Points, in no order, along strands that fork, close into loops and pass close to each other.
Two points are linked if the straight distance between their rows is under 71.9. Some points are linked to none.
ser: [ 27 -41 -25   5   6   1 -19  -8   5 -11 -21  -4   2 -18   2  15  15  -4
 -26  -9 -21  24 -15   7 -10 -11 -41]
Boka: [-22 -13  38  13 -27  15 -29  18   3  -1  23  -9 -14 -15 -13 -10 -27 -18
   5  -9 -18 -26  -5  -6 -10  -2 -28]
munak: [-21  -5  31  -7 -36   6 -15  20  -5   7   8  -3  -5 -13  -2 -18 -14 -17
  23 -19  -5   4  -2  -2   5   2 -30]
dibe: [-25   0 -12  -6  45 -13  29  20  12  12 -31  -3   1  -7 -19   2   2 -12
 -66  -4 -54  32  13  -6   6 -24   8]
siko: [  3   8 -34 -38  38 -10  30  -8   1  14 -15   8  12 -15  18 -23  28 -14
   0  11  21  45 -24 -10  -2  10 -14]
rudu: [-35  -5  -3  -6  23  -4  16  16   9  15   9 -30  -1  13 -14  36 -25  10
 -24  22  -9 -22  14  20  13  -1  65]
relam: [ -5 -21 -32 -24 -37 -10   0  14   9  -3  -8  -7   3  -3  20   5  -8   5
  13 -18  19  -3 -44  -8   5  18 -50]
zuzo: [ 10   1  35  29 -10   9 -26 -12  -4   4  25  -8  -2  11 -25  12 -30  -1
 -16  -9 -16 -30  24  13 -18  -5  21]
zev: [ 22 -11 -19 -27   7 -24  22  21  -1  18 -40 -18   4   3  13  14  21   3
  30  -7 -13  52  16  14  27 -25   3]
Pume: [-32   8   2 -17 -36  -3  15  11   0  10  11 -13 -10  10  -3   6 -43  23
  12 -18  18 -39   3  20  18  17   1]
dupof: [  5  18  10 -12 -13 -10   8 -13 -21   3  -8 -10  -6  35  18  10 -28  52
  28   7   8   8  29  -4  53  17  29]
mur: [ 51   6 -10  19  13   4  15 -21  -8   6  -7   8   9  -7 -32  -4 -16  -2
   8 -30  10  -7  31  38 -35  12  25]
sobu: [-16 -18 -29   8  47   9   8   7  10  -9 -14  -6 -11 -37 -13  -7   4 -13
 -70  19 -43  15 -11 -12  -1  -9 -30]
sev: [ -8  36  34  14   2 -16 -14 -15 -16 -32  10  18   6  37  22 -20  32  10
  12  25   8  13  12 -36  20 -10   5]
bekof: [  3  -7 -20   3 -37  13 -17  18   2  -6   5   5  14   0  20   7  16   2
  37  -3  44 -13 -27  -3   1  17  -7]
vupul: [ 33  -9  12  28 -13   8 -19 -15   1  -4  11   3  12  12 -22  21 -21   3
  -7 -18  -7 -33  19  24 -21  -7  24]
nanif: [-21  10  13   0  39  13  -7  20  10   0  -3  12   5  -8   8   2  26   1
  34  42  16  -5  13 -15  21  -3  60]
vimil: [-25  15   1  -5   1   9 -30 -35  -1  -9  45   7  -8  13  37 -16  26  -3
 -28  45  10  -5 -18 -27 -11  -2   2]
Foros: [  8  27  32  16 -11 -12 -14  -6 -15 -18  -5  12   9  41  25  -6  22  28
  33  21   5  13  25 -29  38   1  17]
Dip: [  0   4 -15  10  10 -13  10 -19  10  -6   8 -14   0  27 -17  24 -40  18
 -43  -8 -10 -42  -1  14 -17  -2  10]
ruz: [  3 -33 -36 -15  27  13   9  16   5  11 -25  -9 -41 -42  -7  14  28 -34
 -26   7 -31  48  -8  26 -22 -41   9]
Nube: [ -1   3   2  -6 -20  -9   6 -10 -27   2   4 -25  -4  20   6  21 -38  46
  19  -8   9   6  24  19  40   9  22]
bam: [-31  36  25  -8 -43 -27  13  -1  -3 -20  16   8 -14  38  21 -21   5  30
  33   4  11 -17  -3 -29  17   7 -18]
zeri: [  6  28  18   7 -15   0  10   4 -11  -6  -7  22   2  14   1 -29  20  -3
  46 -10  28  -6  -2 -15   7  33 -11]
Rati: [ -7  -9   1   7 -17   0 -29 -19   8 -28  38  -3 -15   5  17   2  -2   5
 -18  20  -6 -21 -27 -35 -17 -15 -39]
Rut: [-19   3  23 -17  26 -18  22  12  -2  21  -8 -14   5  12  -3   7  -4  -3
  -5   9 -27  27  29  -1  29 -17  32]
bon: [-23 -10  24 -33 -25 -17  20  24  -8  26  -4 -19  -1  -2   7   3 -19   4
  20 -18 -18  21  10   2  39   0 -10]
Tulu: [-14  31  -8 -10   2 -38  18 -18   9 -35   5  13   0  41  31 -15  17  21
   2  11  16 -11 -30 -41  -3  -1 -26]
Kima: [ 15 -12 -21 -16   5 -11  28  23  10  34 -17 -16 -12 -17 -17  13 -15   2
  29 -21   3   9  19  50  -5   7  34]
Fek: [ 49 -27 -30  15  -6  32 -25 -33   3 -13  16  19  10 -21   4  -7  19 -14
 -18  13   8  -9 -21 -12 -31   5 -29]
zipi: [  2  13 -12  -8  -2  11 -12 -10 -10   1  12   7   6   8  32 -12  41   4
  26  31  43  18 -18 -17   8  19  10]
Sunos: [ 12  36  33  18   1  -1   4 -17   0  -5  14  23  -2  10 -23 -24  -9 -11
  16 -11   8 -41   7  -4 -19  20   1]
bure: [-31   9   5 -12  24  -5  12   5   6   9   9 -18  -7  18   3  27 -29  29
  10  31   9 -31  15   3  29   7  64]
lel: [ 37   7 -24  23 -10   5  -6  -4   7 -35 -10  33  35  28  17  15  30  12
   8   2  38 -31 -15 -16 -12  -1  10]
puzan: [  0 -12  26   6  12 -14 -13   0  -2  -2 -16 -11   3   6  -3   2   6 -10
 -34  -3 -49  42  18  -5   7 -30 -20]
gek: [-44 -14   7  -8  11   5  -1  36  29  13  16 -22 -10 -17 -14  14 -22 -23
  -6  11  -5 -36 -29  -4 -11   5   4]
tunav: [ 46 -10  -5   6   4 -17   3   2   3   9 -35  -8  -4 -10 -16  -6   6 -13
   4 -30 -30  37  22  23 -16 -21 -31]
sefel: [-32  31  36  -7  22 -14  26   4  11  10  22  -8 -24   2 -22 -29 -39 -14
 -16   4 -20 -30   0 -18 -14  16 -29]
pozib: [-24 -38  -4 -14   7   7  -2  30  20  10   9 -25 -20 -37 -16  14 -21 -21
  -6   1 -18 -13 -35   1  -8  12 -33]
viz: [ 40 -38 -23  26  -4  13 -28  16  19  -7 -21   5   4 -25 -17  25  15 -15
   3 -22  -7  -5  -2  29 -37 -12   0]
fenep: [ -9   1  46   6 -22 -25 -16  -4  -7  -9  17 -14 -10  19   4 -11 -27  -2
 -17 -10 -46  12   6 -25  12 -15 -46]
Nuv: [-14 -16   8   2  41  13  -3  20  16   9   1  -9  -7 -32 -24  -7   2 -38
 -18  12 -23  14  -1   2 -24 -11   2]
zivin: [  9   7  -5  28  10   8 -27 -12  -4 -29  -8  30  28  10  13  -3  33  -2
 -19   6   8   1   5 -16  -8 -23  10]
budu: [-10 -14 -21  -6  16  20 -12  23  16  12   5  -1   7 -33   0   3  21 -24
  22  14  28   0 -23  13 -24   8  23]
Fogu: [ 11 -24 -29  14  18   0 -12  16  20  -2 -34   4   7 -14  -8  17  22 -11
 -16 -13 -11  12   5  28 -19 -23  15]
tori: [ -4  16  -8   3  39  18   3   3  -8   9 -17  19  -4 -26   7 -22  51 -21
  10  24   3  48  24   1  -1 -38  45]
tizop: [-19   0  -3  -5  18  24 -27 -27   5   6  37   8 -11 -14  16 -21  15 -21
 -33  41   5  -6 -19 -15 -19   8  -5]
Kazas: [-32  -2  34 -28 -15 -19  14  18  -1  26  12 -27 -14   6 -11   6 -35  -6
 -14 -16 -39   6   0  -2  23  -1 -23]
Tuki: [ -5 -25 -24 -17 -12   5 -28 -14  -4   1   9  -8   8   3  32  14  29   3
 -19  19   9  25 -23   0   6  -6  -6]
difus: [  8  12   5 -11 -12   2  16  23  -8  12 -26   5   3   7  19 -14  23  18
  65   7  27  31   9 -20  38  22   5]
tuluf: [  2  22  49   7 -48  -5  -2 -18 -24  -3  24   6  -7  24 -10 -19 -31   8
   9 -23 -15 -17  27  -3   3   2 -16]
Zufo: [-12 -19   6  30  11  12 -32   8  25 -18  15  -9  -6  -5 -14  17  -7 -14
 -33  17 -17 -41 -16 -10 -23 -12 -11]
zosop: [ 19   6 -14   0  17 -26  12  -5   7  -4 -33   9  25  19   8   3   6   8
 -14 -15  -6   7  19  11   5  -4   2]
pusos: [ 15 -18   5  17 -25   9 -43 -28  -5 -32  33   8   1  12  17   2  11   3
 -24  20  -9  -6 -18 -29 -12 -22 -25]
Fibas: [-40  21  37  -5 -36 -13 -13   2  -7 -16  32   0 -12  18  21 -19   0   5
  17   9   5  -3  -9 -31  13  -7 -24]
Subi: [ 27 -26   4  23 -23  23 -22  13  16  -6   8  10   3 -27 -22   1 -17 -16
  16 -18   0 -42 -16   4 -31   7 -30]
fiki: [  6 -22  -1  11 -40   1 -14  -1  12 -27  23  -1 -11  -5   4   6 -22   8
  -1  -6 -13 -39 -32 -26 -15  -9 -57]
vaga: [ 17 -50  -3  11 -17  29 -54 -15  -8  -3  14 -14 -15 -26   4  27  21  -6
 -21  10 -14  12 -15   9 -15  -7 -19]
Nis: [ -7  -7   3  -3  32 -14  12  10   8   8 -26  -6   2  -7  -9   0   9 -16
 -37  -4 -43  44  17   3   5 -29  -5]
Tasum: [ -6 -37 -27 -20 -19  -3 -28  -8   4  -8   1 -17  -4   3  31  36  13   6
 -24  11   3   9 -38   0   9  -2 -24]
lugip: [  5  16 -41 -12  34   4  10 -29   0   1 -15  27  12  -9  26 -33  37 -11
 -27  15  23  27 -16 -12 -13  14  -8]
lela: [ -6 -29  10  -5 -19  24 -43  14 -11  16  18 -19  -7 -24   9  23  28 -13
  23  14   1  32  -4  12   2 -22  16]
razi: [ -6  37  28  12  21 -12  17 -21   5   0  19   8 -14  11 -26 -24 -29  -8
 -14  -2  -5 -42   4  -7 -25  16  -8]
Peb: [-15 -22  24 -30 -16 -11  15  30 -12  35  -5 -27 -10 -13  -1  15   1  -9
  30 -13 -31  37  12   3  31 -25   9]
las: [  9  -6 -25 -17 -20  26   7  17  -7  26  -4  -4  -1 -25  20 -10  34  -6
  53   5  47  31 -17   5   3  19  -2]
bet: [-20  30  -3 -17  34 -27  23   4  11  -5 -16   8  14  20  14  -8  15   4
  12  21  21  -8 -10 -16  19  13  15]
Fana: [ 63 -16 -12  28 -10  34 -19 -14   4 -27   6  35  26 -14  -7  -1  20 -13
   0  -2  14 -17 -17 -14 -37  -6 -15]
ligel: [  8   0  -3 -24  -3 -17  24  22  -4  19 -30  -9   7   2  18   3  12  13
  48   4   5  34  12  -6  35   4   7]
Mupu: [ 29  -3 -20   5   3  -1  13   1   1  21 -10  -7  -1 -12 -22   9 -20   9
  24 -24  14  -2  26  52 -13  15  33]
biv: [  5   5 -13 -34  21 -22  21   0  -8   7 -21   1  12  -2  21 -15  24  -7
   1   1   2  53  -8 -13  15  -5 -21]
Nipa: [-35   5 -11  -1  32  22 -18 -14   1   3  14   8   4 -17  16 -10  28 -19
 -41  34   0  13 -13 -12  -8 -11  24]
dekep: [-19 -13 -11  -1  21  -5  15  13   7  16  10 -34  -8   3 -29  34 -37   3
 -33   4  -5 -15   5  36  -8   9  47]
vame: [ -4  10 -14   3 -36   9   3  24   9 -10  -5  16   9  11  15   2  10  18
  49  -7  51 -40 -16  -5  10  32  -3]
pes: [-13 -12 -35  23  44  20   3  -4   4  -3 -22   6 -10 -50  -8 -17  20 -13
 -66   6 -37  27  -5  -3 -13 -16  -8]
maduf: [ -6  -1 -20  14   9  -8   0  -8  28  -9   4  -3   7  22  -8  30 -24  11
 -25  -5   6 -64 -10  13 -25  -1  16]
gol: [-14  32  14  16   7 -14 -17 -29 -12 -41  13  25   5  34  27 -25  31   6
 -23  23   1  11  -1 -38   3 -20  -5]
Vuru: [-46 -20  15 -18   6   6   7  42  15  27  14 -24  -7 -20 -17  19 -16 -27
  10   5  -7 -18 -15  -1   2   1  30]
tunu: [-17  -1  -6   0  14   0  17   2 -13   8  20 -36 -12  -5 -36  19 -56   9
 -19 -17   7  -6   3  34  -5  11  27]
gofo: [ -7   2 -12   1  34  -9  14  18  22  12 -21   2  11  -4  -6   9   3  -3
   4   7   1  -6  20  22   0   0  52]
sadeb: [-39  26  12 -28  13  -4  41  12   2  22   5  -1 -11  -3  -8  -8 -25   3
  31   4  17 -35  -1   2  24  29  29]
zupu: [-21  -6  -4 -18 -32  11  10  26   6  20  -4  -5   1  -5   2  10 -23  19
  41  -9  26 -34   8  26  25  25  26]
vegu: [ -9  25 -10  -5  27  -9  20  10  16   3 -17  12   8  12   4   3   5  15
  34  20  34 -38  -4   4  15  30  35]
meba: [  6   2  -5  -1  32 -19  22   2  26   2  -4  -3  -4  -4 -20  -6 -34  -9
 -29  -7 -18 -30  -7  -3 -18  17 -33]
fofe: [ -2   4  31  26   0 -13 -21 -18   2 -17   4  -3   2  36  -8   9 -17   6
 -54   5 -47 -17  25 -12  -1 -31  -2]
kiga: [ -9 -17 -21  46  19  17 -29   9  20 -22 -24  12  10 -14 -13  18   8  -5
 -59  -6 -28 -24  -1   7 -19 -23  22]
rodun: [ -4 -38 -24  -2  19   5  -3  25  16   2 -33 -10 -15 -29  -6  27  22 -12
 -23  -4 -29  29  -5  29 -16 -31  14]
Dop: [-36  33  36 -10  19  -4  22   8  -1  17  10   2  -8  -3 -12 -16  -7 -12
  33  10   8 -25   7  -3  13  20  30]
sed: [ 25  -9 -11  25 -18   8 -27 -28  -3 -44   1  29  25  19  19   6  17   9
 -37   7  -6  -6 -13 -28  -9 -37 -13]
big: [ 31 -29 -16  14 -14   9 -20  10  19  -8 -10   2  12 -15  -7  14  -2 -10
  11 -19   6 -21 -21   6 -27   3 -20]
kineb: [-13   3 -10  -8 -22 -12   9  -6  -8   7   9 -23  -5  18   1  26 -46  33
   4 -16  14 -26   5  25  19  11  17]
Voz: [-37  20  36  -9  24 -14  13  11  10  14  12  -9  -5   1 -10 -13 -16 -24
  -6  14 -13 -11  -4 -14  -1   6   5]
sobig: [-11   6  31  -6  -2  -4 -21 -18 -15  -5  33  -3 -10  -6  11 -36   3 -17
  -8  18 -14  33 -12 -31  -1  -3 -36]
maz: [-40  33   5 -11  25 -21  30  -3  12   5  14 -14 -10  26   2  15 -24  28
  -6  25  11 -44  -1  -2  14   9  36]
tovi: [ 27  13  -4   6 -15 -10  15  -1   2  -8 -14  19  14   6  -1 -23   5  -6
  26 -22  21  -9 -13 -14 -13  27 -33]
zin: [ -8  12  -9  16  10   3  15  -9 -23 -16  21 -19  -9  -5 -33  15 -57  21
   3 -25  33  -7   1  32  -3  10  26]
mikob: [ 10  -1  13   2 -20  -7 -22 -10 -22  -6   3  -1  14  17  26  -7  26   3
  12   9   6  48   3 -18  20  -9 -15]
keke: [-18  20   2  -7  -2  22 -10  16  -4  -1  15  11  -5  -5  23  -8  34   5
  54  35  48  -4 -16 -22  19  25  23]
dezek: [-19   5 -29   8  42  15  -5  -9   2  -1 -12  15   6 -33   7 -27  26 -18
 -50  12 -11  27  -7  -7 -14 -16   9]
pupe: [ -4  23  -5 -35   0  -8  52  -1 -13  24 -15   1  -7   3  -7 -14 -25  22
  33 -16  19   5  15  20  33  38   8]
rudef: [ -7   1  -2  13  19  19 -32  10   8  -3  11   8  13 -15   6   2  29 -18
  12  20  26  -1  -8   3 -13  -3  27]
pimug: [ 18  18 -15 -15 -18   3  38 -13 -28   8 -11   2  -5   2 -18 -11 -33  28
  29 -40  32  12  23  31  20  36  -4]
gaz: [-18  37  -6  -4  30 -31  18  -9  16 -25 -11  21  10  28  18 -12  15   5
 -10  15  19 -20 -18 -23  -1   7  -5]
Zeto: [ -5  12  -9 -18  58 -16  32  14  21  13 -19   8   7 -19 -13 -23   4 -30
  -7  -1  -3  15  -7  -1 -15   9  -2]
vos: [ 32 -16 -10 -18   2 -21   9  13   0  16 -37 -16  -8 -11  -1   6  13 -11
   8 -23 -26  57   8  26  -1 -28 -24]
fusor: [ -6  -9 -25  -3  25   0  -2  24  30   7  -8   3  10 -24  -3   3   0 -22
  14  -2  25 -22 -32  10 -28  20   0]
bitu: [  3  10 -33 -10  13  23 -14 -37   0  27  -4  24  10 -13  34 -31  48  -8
 -37  27   2  19   1  -1 -15   9  13]
dovo: [ 17  22  40   8 -41 -23   8 -34 -19 -16  26   3  -8  39  -4  -9 -30  21
  -7 -19 -24 -17  17 -17  -1 -12 -16]
zif: [  3  20  28   0   0 -19  -4  -7 -11  -2 -12  -1   7  36  21   2   0  33
  21  19  -8  12  36 -14  48   0  28]
dekad: [-30  -3  -1 -26  48 -16  38  20  -1  14 -16  -5   7   1   5   7  18 -13
  -9  13 -19  29  17 -17  28 -27  38]
vuvo: [ 17   0  -1 -19 -13 -20  -5 -14 -19  -2  -2  -3   9  12  27 -21  21  -2
   4  -1   4  58 -11 -19  13   3 -44]
rovop: [-21  -3  37  -2   3 -10 -14  -4  -7  -8  31 -16 -19  -1   3 -22 -11 -17
 -25  17 -35  27 -10 -32   7 -12 -48]
zod: [-11 -25  23 -16 -18   3   7  34  -7  36  -3 -31 -21 -19 -13  19  -5 -10
  38  -9 -27  20  26  24  19 -23  34]
zozi: [-31  29  -9 -32  -3   4  47  -3 -10  11  -3   2 -17   4  -7  -7 -36  32
  33  -7  34 -23   2  20  33  42  16]
binak: [-10   9  -8  -9  42  -1  18  23  19  13 -17   6   7  -6   2   4  12   7
  37  28  16 -10  15  -1  19  12  62]
Kunot: [ 30  12 -17   9 -22  -2  19 -31  -8 -18  14   7  10  23 -13  24 -38  31
  -2 -21  30 -49  -7  14 -18   5  15]
Rovi: [ 36 -33 -18  -6 -13  17 -27 -24 -12   9 -12 -11 -12 -22  12   4  32  -7
 -14   1 -18  53  -1  15 -12 -19 -37]
Mabu: [-11 -14 -13  31  15   8 -24  10  29 -22  -4   0   8   7 -10  26  -7  -2
 -42   8 -12 -51  -9   2 -23 -17  13]
biraf: [ 14  -2 -11 -17 -32  12   7   0 -15  13  -4   5  -2 -18  11 -34  10 -12
  28 -20  23  33 -20  -7  -7  24 -57]
pafu: [ 50  -4   2  35  -6  20 -26  -8  -5 -23  -8  33  35   3  -6   4  30  -9
   0  -8   4  -4  15  -3 -28 -21   8]
Potek: [ -9 -34 -12 -16 -23  -6 -22   8   6  -9   4 -21  -8  -5  15  24  -7  -1
 -10  -5  -5   3 -39  -5   6   2 -41]
Vov: [-23  15   4  -8  35 -22  27  -3  -4  13 -12 -15   8  24  -7  12 -15  13
 -45   6 -28  14  32   7  27 -11  36]
Zuto: [  5   7  33   9 -46 -26  -6 -16  -1 -27  23   1  -8  30  10  -7 -20  12
  -6 -12 -29 -15  -2 -34  -2 -20 -44]
Fata: [ 14 -47 -18  21   4  37 -45  -9   1  -7  -5  -4 -23 -41  -1  23  28 -11
 -36   8 -24  20  -3  22 -25 -19  -5]
pog: [ 19 -19 -57   2  13   2  -5 -11  17 -19 -22  17  21  -4  18   3  16  -3
 -24   1  24  -8 -35  -7 -21   4 -23]
gazep: [ 30  23  -5   4 -24 -13  35 -45 -23 -24  14   8   3  30 -13   9 -44  35
  -4 -26  18 -26  -4   1  -7   0  -6]
Dad: [ -5  14   3  16  -4  -9 -15   2  11 -13   5   2  14  28  13  22  -2  24
  12  16  16 -44  12   3  10  -3  35]
Kosav: [-36   7  41 -17 -52  15  -3  23 -15  11   9  11  -8  -1   0 -27 -11  -3
  38 -13   6  -2  19   5  27   6 -18]
sali: [-13 -23   4  25  18  -4  -7  11  21 -20  13 -24 -19  -7 -25  14 -23  -7
 -46  24 -38 -38  -9 -14 -10  -5 -41]
nik: [  5 -33 -17 -18  -4 -14  16  32  19  30 -23 -23 -12 -19 -15  28 -16  -7
   8 -27 -20   9  -4  42  -7   2   1]
Fefeg: [ -5 -10 -17 -26 -31   3  12  22   2   8 -10   4   2 -19  10 -16  -4  -8
  25 -23  24  10 -27  -1   2  23 -47]
sabot: [ 11  17  29   2 -33  12   8 -21 -34   6  17   3  -9   1 -24 -19 -40   9
  11 -35   3  -3  30  21   3  12  -6]
Mebut: [ 17 -35 -49   7   8   8 -18 -16   9 -23 -22  10  12 -15  11  13  19   0
 -42  -3  -4   6 -24   3 -11 -10 -29]
kod: [-23  18  29 -11 -40  17   9  20 -14  12  -5  15  -7   5  -1 -24  -7  14
  49  -9  19  -9  27   8  35  26   2]
kot: [ 28  -9  -1  12 -33  -8  13  -8  18 -25   9  16   0   1  -5  -4 -30   8
   1 -13 -11 -48 -25 -23 -20  -2 -52]
Bib: [-18  27  16  17  45  11  -7   7  -3  -7 -12  26  12  -7   3 -19  43  -9
  12  31   8  21  27  -7  11 -14  50]
Dibol: [-14 -18 -33 -38  54   8  33   3  10  24  -6  -4 -13 -38  -3 -12  20 -32
 -35  11 -19  43 -18 -11 -11 -13  -8]
meze: [-30  29  38 -12 -15  -9  -7 -10 -20 -13  36   5 -12  10  23 -39  13  -8
  18  19   7  25 -13 -37  15   5 -17]
Tobi: [ 56   7   5  24 -10  -6   6  -7  -9   0 -28  17  23  19  -4  -8  26   2
  25 -19  11  18  30   6  -5  -4  -1]
kopa: [ -2 -14 -17 -13 -52  24 -14  14 -17  10   8  -4   4  -5  31  -1  25   8
  40   2  44  20 -20  -4  13  20 -13]
lag: [  4  -9  12  -1 -14  -8   4 -12 -11   6  17 -32 -18   9 -30  21 -60  11
 -35 -25 -29 -11   8  16   0   6 -20]
Pekuz: [ 60  22  29  31 -29   9   8 -14 -19 -11  -4  33  23  28  -9 -13  22   0
  33 -15  11  -8  15 -10  -9   7   2]
foser: [ -8 -38 -27 -25  33  18  15  -1   0  21  -7 -17 -36 -41  -9  10  20 -25
 -47  18 -40  49 -12  -1  -9 -20  -8]
daz: [ 37 -16 -30   1  -4  26 -19 -17   1  11   4   7   0 -26   5 -16  25 -19
   8   0  24  16 -19   4 -32  14 -23]
tavut: [ -2 -23  33  21 -14  19 -39   2  -3  -9  31 -10 -16 -26 -13  -6 -11 -23
  -5   3 -23  -4  -7 -15 -13  -7 -41]
goba: [ -9  -4 -17  35  25   5 -16  12  15  -7 -26  16  17  -9  -6  10  18  -4
 -37  -7 -18  -3  15  18 -15 -24  41]
ved: [  9  12  42  25 -23   4 -31  -5 -10 -19  25  16   6  11  -1  -9   3 -13
  14  -3   1 -11   5 -18 -10  -8 -10]
popi: [-33   5  10 -17   6  12  -3  22  -1   4  12   0   4 -12  18   4  16   2
  46  34  29  -5 -13 -24  26   7  38]
tul: [  5 -30   8   9 -32  28 -53  -1  -7  -4  33  -5  -7 -22   4   8   8 -14
   4   3   2  -2 -21  -4 -13   1 -23]
Koz: [  4   6 -14   6  36   3   7  22  13  10 -23  11   3 -22  -6  -6  32 -20
  20  10   7  20  18  21 -16 -19  41]
vesos: [ 27   4   0  -4 -19 -21  18  -7   7  -8 -11  12   7  15  -4 -11 -23   5
   6 -28   1 -21 -12 -12  -9  18 -42]
fege: [  2  -4  22   8  -9 -18 -27 -10 -12 -13  -2  -4  15  21  16   1  15  -2
 -16   3 -24  35  10 -15  15 -29 -19]
kurov: [ -7  10  41  17   2 -10 -12 -12  -5   4  17 -15  -4  24 -16   4 -28  -2
 -28   1 -31 -11  26   2  -4 -10  10]
sakaz: [ 19 -17 -25 -19   9   0  -3 -10  -7   8 -28 -10 -12 -18  12   1  35 -15
 -14  -1 -21  68   1  16  -5 -36 -19]
muru: [-11  -4  21 -15 -12 -16  10   3  -7  21  10 -38 -12  11 -18  20 -46   6
 -25 -20 -31   8  13  15  17   6  -8]
Keka: [ -4 -10 -12 -15  -6  14   0  26   7  22   0  -4   0 -38   3  -8  19 -21
  48  -4  29  17 -14  12 -12   7   1]
pibet: [-19  33   7 -14 -25 -38  20  -6   0 -28   8   7  -8  44  37 -16  12  29
  23   4  14  -4 -24 -41  15   4 -27]
kib: [ 15  39  23  12  -6  -2  24 -14 -16   1  -5  21   1  16 -18 -28   2   6
  37 -15  22 -22  13   4   3  39   6]
bibor: [ 23  -5  14  15 -26  17  -3   1   5   3  11  17  -1 -21 -28 -14 -35 -15
  14 -31  -4 -49   4   6 -27  18 -24]
rop: [-10  15  19   9  22 -10   4 -17 -13   3   7 -18   1  26 -13  13 -29  16
 -34   5 -14   4  35  17  12  -8  35]
zun: [-25 -19  -1  12  34   2  -4  11  12 -13   1 -17 -13 -16 -17   3  -7 -12
 -65  26 -43   4  -7 -21  -2 -10 -31]
Suber: [ 24  26   6   7 -39  -1  21 -34 -31 -19  11   6  -2  35  -2   4 -26  46
  23 -16  28 -19  13   0  19  17   7]
tis: [ 48   0   7   4  -6 -19  13 -16  -8  11 -22  -3  10   9 -16  -8 -17   2
  -1 -39 -23  20  29  16 -10  -1 -23]
kagi: [-34 -14  10 -16 -15   6   7  34   9  29  11 -24  -5 -13 -13  23 -26  -1
  20  -3   0 -27   7  23  17   7  39]
vizem: [-29  -7 -23 -32  50  -2  31   8  -2  16  -7   1   4 -18   8  -6  28 -25
 -19  16  -5  37  -8 -18   6 -23  21]
Gituk: [-14  15 -13 -14  52 -22  45   4   6  19 -27  -1   9  11 -14   0  -9   1
 -52  -7 -30  21  27  12  10  -9  30]
Vipu: [ 14  21  14  15   1   5  13 -29 -37 -12  23  -9  -5   1 -34  -5 -50  11
  -1 -31  17   2  17  21  -8   4   8]
Luvab: [ -2 -36  -8 -12  -1  -1   6  30  23  17 -11 -21 -14 -30 -21  15 -25 -14
  -2 -24 -23 -11 -20  20 -11  15 -31]
kezi: [-21  -7  -3 -17 -15 -26  -5  13   7  -6  -4 -16  12  22  25  21  -3  13
  10   7   8  -2 -18  -9  28  -5  -2]
gume: [ 10  22  20   0   3   0   8   5 -11  21  -7  -1  -2  -1  -9  -9  -7  11
  40   0   7   5  39  19  16  18  37]
mipu: [  5 -13 -15  28   4  42 -52 -33 -11   0  20  20  -1 -25  11 -10  34 -10
 -50  18 -18   9   8  -4 -19 -20  11]
Lesaf: [ -9  18  19  -8 -27  22  13  28 -13  11 -13  17  -3  -8   4 -29  24   3
  67   0  34   9   7  -5  27  27  -4]
sigi: [  4 -23 -16  29   8  42 -52 -11  -3  -3   6  11  -3 -31   2   7  40 -14
 -36   9 -14  19   6  16 -25 -29  20]
nimod: [ 33   9  -3 -13  -9 -18  29 -16 -20  18 -11 -12   1   5 -15  -4 -29  14
   8 -41  -2  24  25  31   6  15 -10]
Gano: [ -6  27  -3   6 -32   8  12   4   0  -8  -3  18  -2  25   2  -1  -5  31
  46  -5  43 -55  -1   2  10  35  13]
semib: [ 15  26   2  11 -44   1   8  -9 -10 -16   5  16  -2  38  10  12  -8  48
  36  -1  29 -43  14  -7  22  18  16]
Mef: [  2  -5 -29 -14  -8   9 -19 -21 -10   9   6  -1  15  11  42   4  44   5
  -6  33  29  26 -14  -6  10   6  10]
pena: [ 47   8 -15  23   4   2  -3  12   1   5 -33  10  12   2  -1  -2  36  -2
  38  -8  16  23  33  20  -8 -15  16]
Kulu: [ -3   3   3  26   8  20 -48  -3  -2 -21  20  20  16  -1  12   3  32 -11
 -10  18  13  -5   0  -9 -14 -18  20]
Mivo: [  8  -8 -39  -5  23 -13   5   6  27 -13 -18  11  16  -4   6   2   1  -5
  -8  -4  22 -21 -35  -6 -20  17 -26]
defa: [ 49  39  15  16 -23   5  34 -32 -17 -13  -1  34   9  33 -21 -15   2  11
  27 -20  21 -28   4  -4  -5  29   7]
Tebe: [ 12 -17  -7  13  -1  -9   3 -18   0  -7  10 -27 -11  22 -25  35 -51  20
 -52 -15 -29 -28   1  16 -10  -6 -12]
bup: [ 58   1  -1  26  -1  10   1 -25  -6  -6  -1  18  20   7 -27  13 -13   3
  -3 -22   8 -26  23  26 -25   1  30]

A fork is a point with three links, a tip a point with one. Leave the first point through the second and follow the links. Name the first fork or tip that comes.
munak; Boka => mipu
Tulu; pibet => maz
Nis; puzan => bitu
Fata; vaga => Lesaf
Kunot; gazep => budu
tunu; zin => binak

How many points has the smallest loop of links through each point below? Write none if it is on no loop.
fiki => 24
nimod => 19
binak => 6
siko => none
Fana => none
